A landscape with many valleys, sampled at points; each row gives a point and its height.
A ball rolls from a point to the lowest of its 2 nearest points, and stops where none of them is lower. Distance is the straight distance between rows; heights are no part of it.
j_287: [ 96  86 113 155 136 132 113 113  96 178 104 134 127  85 103 108 173 155
 137 149  51 146 156 157]  h=514
j_75: [150 208 143 133 114 141  95  90 127 108  84 195 117 166 161  96 117  79
 181 151 157 165 133  85]  h=535
j_908: [111  99  96  62 174 104 171 119 124 125 147 142 170 126 113 103 170 146
  78 119 135  99  95  92]  h=402
j_846: [136 105 104 116 124 140 183 123  85 118 133  80  63 114 119 147 172  94
  86 173 152 110  97 127]  h=542
j_713: [132 131 126 151 113 113 164 109  87 133  89  99 114  84 111  99 127 151
 135  54 115 134  68 177]  h=646
j_629: [149 171  91 125 154  58 127 130 102 136 197 160 143 149 155 158 137  35
 161  95 144 115  99  81]  h=572
j_791: [152 130 125 168 135 131 108 159 125  93 169 184 140 177 119 140  97 133
 145 102 125 109 116 118]  h=328
j_241: [137  76 101 109 127 143 183 107 103 126 111  65  74 116  89 180 174  90
 114 120 101 123 100 146]  h=519
j_898: [179 177  95 157 150  77  95 120 140 146 149 142 125 170 154 153 111  89
 202 135 173 157 122 139]  h=616
j_47: [158 106 176 100 119 127 136 118 156 145 109 150 168 189 155 134  63 134
 135 165 158 158 166 140]  h=200
j_343: [130 112 152 182  82 132 103 144 142  96 108  56  87  71 154  71 132 141
 151 143 156  81 124 136]  h=193
j_311: [135 204 105  96 122 128 130  90 168 133 111 173 140 182 125 120 135 118
 170 112 152 158 118  93]  h=520
j_504: [116 173 111 153  95  79  92 100  88 121 147 169 100 171 162 153 127 128
 148 132 202 154  96 107]  h=477
j_790: [146 106 147 125 120 123 134 129 123 135 121 110 153 164 100 112 104 195
 110 114 124  99 176 160]  h=211
j_494: [ 44 114  95  99 134 114 146  85 171 131 118 130 187 149 158  69 127 141
 122 139 124  84 129 142]  h=600
j_356: [ 59 124 102 124 131  93 126 151 104  92 201 182 146 190 172 152 112  80
 122  91 124 124  96 136]  h=526
j_651: [109  86 135 129 126 150 112  98 146 136 103  46  94  98 107 122 132 124
 135 110 128 137 199 129]  h=231
j_332: [142  93 152 170 138 169 165 152 106 134 118  69 104 107 115 143 159 128
  79 168 134 118 110 149]  h=571
j_850: [148 208 119 113 176  75 132 131 118 152 125 178 125 171 130 126 184 156
 103  82 167  86 117  58]  h=592
j_826: [185 159  94 167 149  56 104 135 102 124 152 141 101 145 126 176 114  83
 171 128 142 137 109  88]  h=598
j_426: [ 67 159 160 122 139 137 146 143 116 140 127 147 133 160 142  90 142 179
  78 111 127 118  86  90]  h=414
j_369: [184 140 140 131 137 136 123 104 197 138  93 110 126 115 139 125 115 167
 159 192 168 152 147  78]  h=219
j_450: [172 105 139 131 148 125  62 158 154 161 105 142 111 119 162 183  86  89
 158 134 145 204 139 134]  h=278
j_428: [127 152  78 116 162 111 129 151 140  97 145 140 155 130 120  61 142 145
 112 118 118  80 160 122]  h=638
j_193: [108 109 124 150 115 145 124 105 103  86 129  67  98  94 109  88 132 137
 122 113 100 117 168 154]  h=283
j_591: [158 174 126 108  84 130 119  96 123  93 114  96 137 112 110  84 101 151
 161  91 136 123 126 130]  h=665
j_336: [ 41 163  93  95 111 119 145 127 153 143 102 130 180 137 165  83 156 125
  84 131  84  92 144 158]  h=579
j_811: [173 156 115 138 133 133  89 154 167 110 116 125  91 113 104 148 131 151
 163 122 129 121 145  81]  h=254
j_585: [148 179  81 133 113 122 102  88 122 108 123 153 102 153 128 152 131 141
 150 110 174 158 104  96]  h=505
j_258: [113  92 135 120 139 125 155 127 134 183 133  63 110  90  62 151 123 123
 115  99  88 116 204 137]  h=198
j_372: [ 71 115  81 114 192 103 133 105 150 128 115 125 166 167 127  52 148 163
 126 103 132  83 121 119]  h=617
j_274: [155 175 154  83 112 122 130 108 173 131 132 142 153 179 155 143  71 120
 144 138 163 197 183  92]  h=204
j_68: [175 143 118 105 132 127  81 109 174 120  63 144 115 142 146 132 101 113
 165 144 147 207 145 128]  h=261
j_19: [ 86 101 130 124 148 133 156  98 146 208 118  89 125 139  70 170 105 129
 129 136 105 150 179 132]  h=191
j_925: [119  87 130 150 111 106 116 152 134 128  91  74  55 108 102 179 134 149
 121 153 116 133  85 121]  h=321
j_856: [133  88 120 159 136 164 104 152 101  82 138 175 146 127  99 106 137 167
 131 111 115  86 117 124]  h=273
j_878: [146 136 105 115 121 166 136 120 161 128  84  87 121  93 131 139 146 140
 152 133 140 122 113 162]  h=512
j_370: [107 178 109 126 172  82 125 141 140 138 151 187 128 190 166 148 156 113
 112  93 169 115  83  85]  h=570
j_797: [ 94 131 128 116 115 140 161  68 126 151 115 128 155 176 108 134 111 146
 110 156 128 163  99 139]  h=476
j_181: [ 96 156 165 121  94 164 153 124 145 147 111 125 185  84 130  99 131 152
  98 176  91 135 123 170]  h=450
j_147: [130 101 168  84 120 104 108 166 133 127 193 169  97 143 121 162 122  66
  84 150  95  84 180 166]  h=413
j_22: [157 128 155 105 137 153 160  96 167 165  96  69 141 104  95 104  89 144
 126 174 137 147 141 109]  h=192
j_881: [122  90 105 120 110 128 162 112 101 165 125 132 165 138  83 164 131 174
 109 151  94 149 110 150]  h=460
j_275: [120 154 144 101 117 102 134 148 192 130 163  99 139 179 158 155  83  98
 116 127 128 167 187 124]  h=220
j_654: [106 152 124 135 164  80 125 157  98 131 182 176 159 164 206 141 127  71
 148  71 145 125  82 101]  h=548
j_667: [ 90  95 115 120 140  86 151 164 117 108 207 159 133 171 210 129 108  37
 125 126 110 106 121 146]  h=502
j_12: [127 144 139 141 142 135 163  73 102 156  78 120 131 139 102  81 125 145
 143  78 146 115  46 183]  h=629
j_477: [163 102 128  70 110 113 128 137  81 102 155 137 123 122 109 130 155 151
  81 122  99 113 182 148]  h=295
j_80: [191 160  95 122 119 102  86 147 145  90 146 153  84 111 128 168 163 111
 136 129 119 106 154  60]  h=287
j_561: [ 67 128 120 127 122 130 134 115 100 146 126 142 162 118 129  77 179 132
 101 140  58 130 174 175]  h=546
j_640: [147  96 145 158 144 111  81 206 104  82 176 174 147 165 157 137 102 100
 139 131 119 120 143 137]  h=357
j_993: [ 93 103 129 122 152 119 117 143 113 116 168 137 132 111 140 146 102 105
 112 149  75 203 126 121]  h=481
j_650: [129  49  98 129 138 129 120 117  96 158 110  95  83 106 108 206 176 112
 148 115 108 139 156 166]  h=504
j_46: [129 123 174 118 109 147 113 131 154 119 126 181 206 173 198 119  72 105
 167 139 130 160 147 118]  h=218
j_471: [131 153 110 105 132 167 134 150 128  86 154 105 102 137  90 133 156  97
  99 103 120 141 191 127]  h=285
j_762: [136 110 127 134 140 186  99 111 107  97 115 144 159 100 140  75 150 176
 134 129 135 107 106 125]  h=197
j_443: [ 99 125 120 155  99 125 114 141 102 117 158 132  88 136 126 131 133 155
  86 176 143 165  99 129]  h=431
j_529: [ 80 138 158 119 126 135 116 125 158 115 142 137 141 176 155 127  81 108
 119 147  92 164 174 171]  h=235
j_819: [ 90 119 111 103 125 108 132 163 152 116 197 166 106 153 130 145 119  43
 108 162 123  76 144 148]  h=457
j_584: [136 121 149 140 129 212 124 122 147 119  66 106 125  80 123 106 130 118
 144 147 117 137 138 147]  h=495
j_752: [140 135 120 162 171 152 135 112  79 133 119 148  97 143 118 148 193 143
 132  87 196  94  44 112]  h=590
j_669: [166 160 115  91 135 110  96  92 166 146  66 153 111 122 133 100 113 142
 177 184 171 157 133  78]  h=240
j_67: [164 145 111 135  78 110 132 112  90 103 110  94 120 128 106 117 125 179
 129  68 144 112  75 149]  h=661
j_953: [158 137 162 135  73 145  87 146 169 107  91  84  72 105 119 145 106 162
 136 119 162 123 164 102]  h=279
j_223: [124 106 147 127 105 140 165 105 159 211  85  97 125  77  80 142 106 150
 150 170 111 138 141 159]  h=148
j_36: [108 107 153 177 119 109 178 119 116 151 141 111 167  58 125  91 112 133
 109 123 103  97 108 169]  h=622
j_338: [139 149 143 121 114 159 133 161 158 137 129 147 191 146 132 104 116 177
  89 176 105 123 133 127]  h=421
j_735: [131 122  97 147 144 162 142 135 144 111 100  82  97  72 126 150 184 113
 145 113 151 105  70 126]  h=539
j_547: [104 102 103  91 145 123 177 115 110 148 125 116 191  97 116 117 150 164
 102 124 113 129 100 147]  h=434
j_5: [130 168  88 109 121 126 160 118 132  98 142 107 149 109 128  75 130 148
 141  85 146  94 144 102]  h=655
j_772: [149 125 162  84  83 123 143  97 147 161  81 139 159 167 119  96  78 170
 140 143 132 113 170 172]  h=175
j_781: [108 188 148 183  99 112 113 160 108 108 181 155 100 162 162 139  96  99
 163 147 157 148 104 113]  h=429
j_793: [100 150 116  98 114 166 111 123 140  84 144 131 134 140 134 167 124 117
 117 128 110 157 186 156]  h=257
j_632: [107 142 121 122 166 147 138 132  94 170  94 139 113 143  87 120 152 161
 127  82 175 104  48 146]  h=610
j_888: [ 95 110 167 127  96 194 129  99 141 151 100  96 157  65 142 103 127 132
 144 159 110 122 175 167]  h=478
j_186: [155 112 175 176 118 175 157 144  95 130 130  94 155  81 153 114 137 133
  99 129 133  80 128 180]  h=593
j_346: [163 102 167 131  99 133  92 161 156 141  90  71  72 125 110 188 122 148
 107 107 123 139 131  99]  h=294
j_270: [153 147 162 164  73 148 108 162 126 101 114  53 103  82 160 129 133 141
 141  92 153  86 157 149]  h=265
j_661: [111 135 109 142 135 171 125 124  94  87 122 107 119 114 101 112 156 104
 116  94  77 145 134 133]  h=322
j_505: [143  52 155 143 158 155 123 155 142 127 149 131  97 127  90 183 118 105
 126 125  90 124 119  95]  h=326
j_130: [158 137 151 122 158 127 108 190 140 153 165 104 107 121 143 181  94  57
 156 112 121 178 123 124]  h=297
j_824: [137  95 137 118 149 146 155 136 137 125 143 122 102 105  72 142 147 124
  95 147  75 117  88  83]  h=347
j_761: [155 170 119 128 125 105 108 158 156 125 139 198 195 143 160  98 122 179
 115 170 133 111 120 102]  h=384
j_521: [ 85 171 147 145 115 138 123 155 126 116 144 175 126 176 144 111 130 137
 103 151 134 144  90 105]  h=380
j_937: [112 111 172 147  84  90 177  60 120 144  61 160 128  63 132  96  82  80
 185 105 101 131 143 181]  h=673
j_365: [137 121 119  95 143 126 178 138 111  96 176 138 143 153 109 120 159 121
  69 128 104 124 117  80]  h=374
j_931: [135  90 182 212 116  95 178  69 126 136 102 133 149  62 136  96  95 124
 155 106 104 136 124 186]  h=652
j_628: [ 98  75  82 139 137 110 112 105 104 134 104  98 107 115  95 139 153 140
 143 158 123 146 136 181]  h=486
j_101: [179  95 152 120 101 130 134 153  77 136 140 120 115 132 100 132 128 167
  95  93 114  72 176 160]  h=253
j_53: [138  83 151 124 169 110 119 155 154 158 167 110 119 117  85 189  66  89
 141 102  97 149 138 121]  h=312
j_276: [156  82 160 100 127 100  76 196  92 128 183 178 134 128 144 166  84  88
 116 125 108 123 172 152]  h=382
j_709: [153 113 104 184 152 167 145 115 116 111 105 100 106 105 137 146 209 131
 131 109 176  86  64  62]  h=566
j_447: [136 171  93 109 138 128 103 122 131 121 134 181 175 107 141  90 164 182
 135 164 176 124 130  83]  h=327
j_503: [100 131 109 133 159 167  94 120 130 129 109 167 145  93 148 100 166 164
 126 164 171 116  88  99]  h=268
j_539: [104 128 132 121 135 115  98 159 103 118 187 134  87 101 162 151 115 106
 106 161 132 190  88 100]  h=467

For each start below, name the point where the ball stops.
j_591 | j_628
j_878 | j_762
j_931 | j_628
j_67 | j_762
j_937 | j_628
j_908 | j_223
j_356 | j_762
j_450 | j_223
j_661 | j_223

Call two points neighbours if one is among the 2 nearest of the other. Go from one point of each pair to the other, from neighbour to neighbour, staying as low as possible. Name the highest point that can't be avoided.
j_343 / j_47 | j_661
j_811 / j_343 | j_953
j_223 / j_343 | j_193
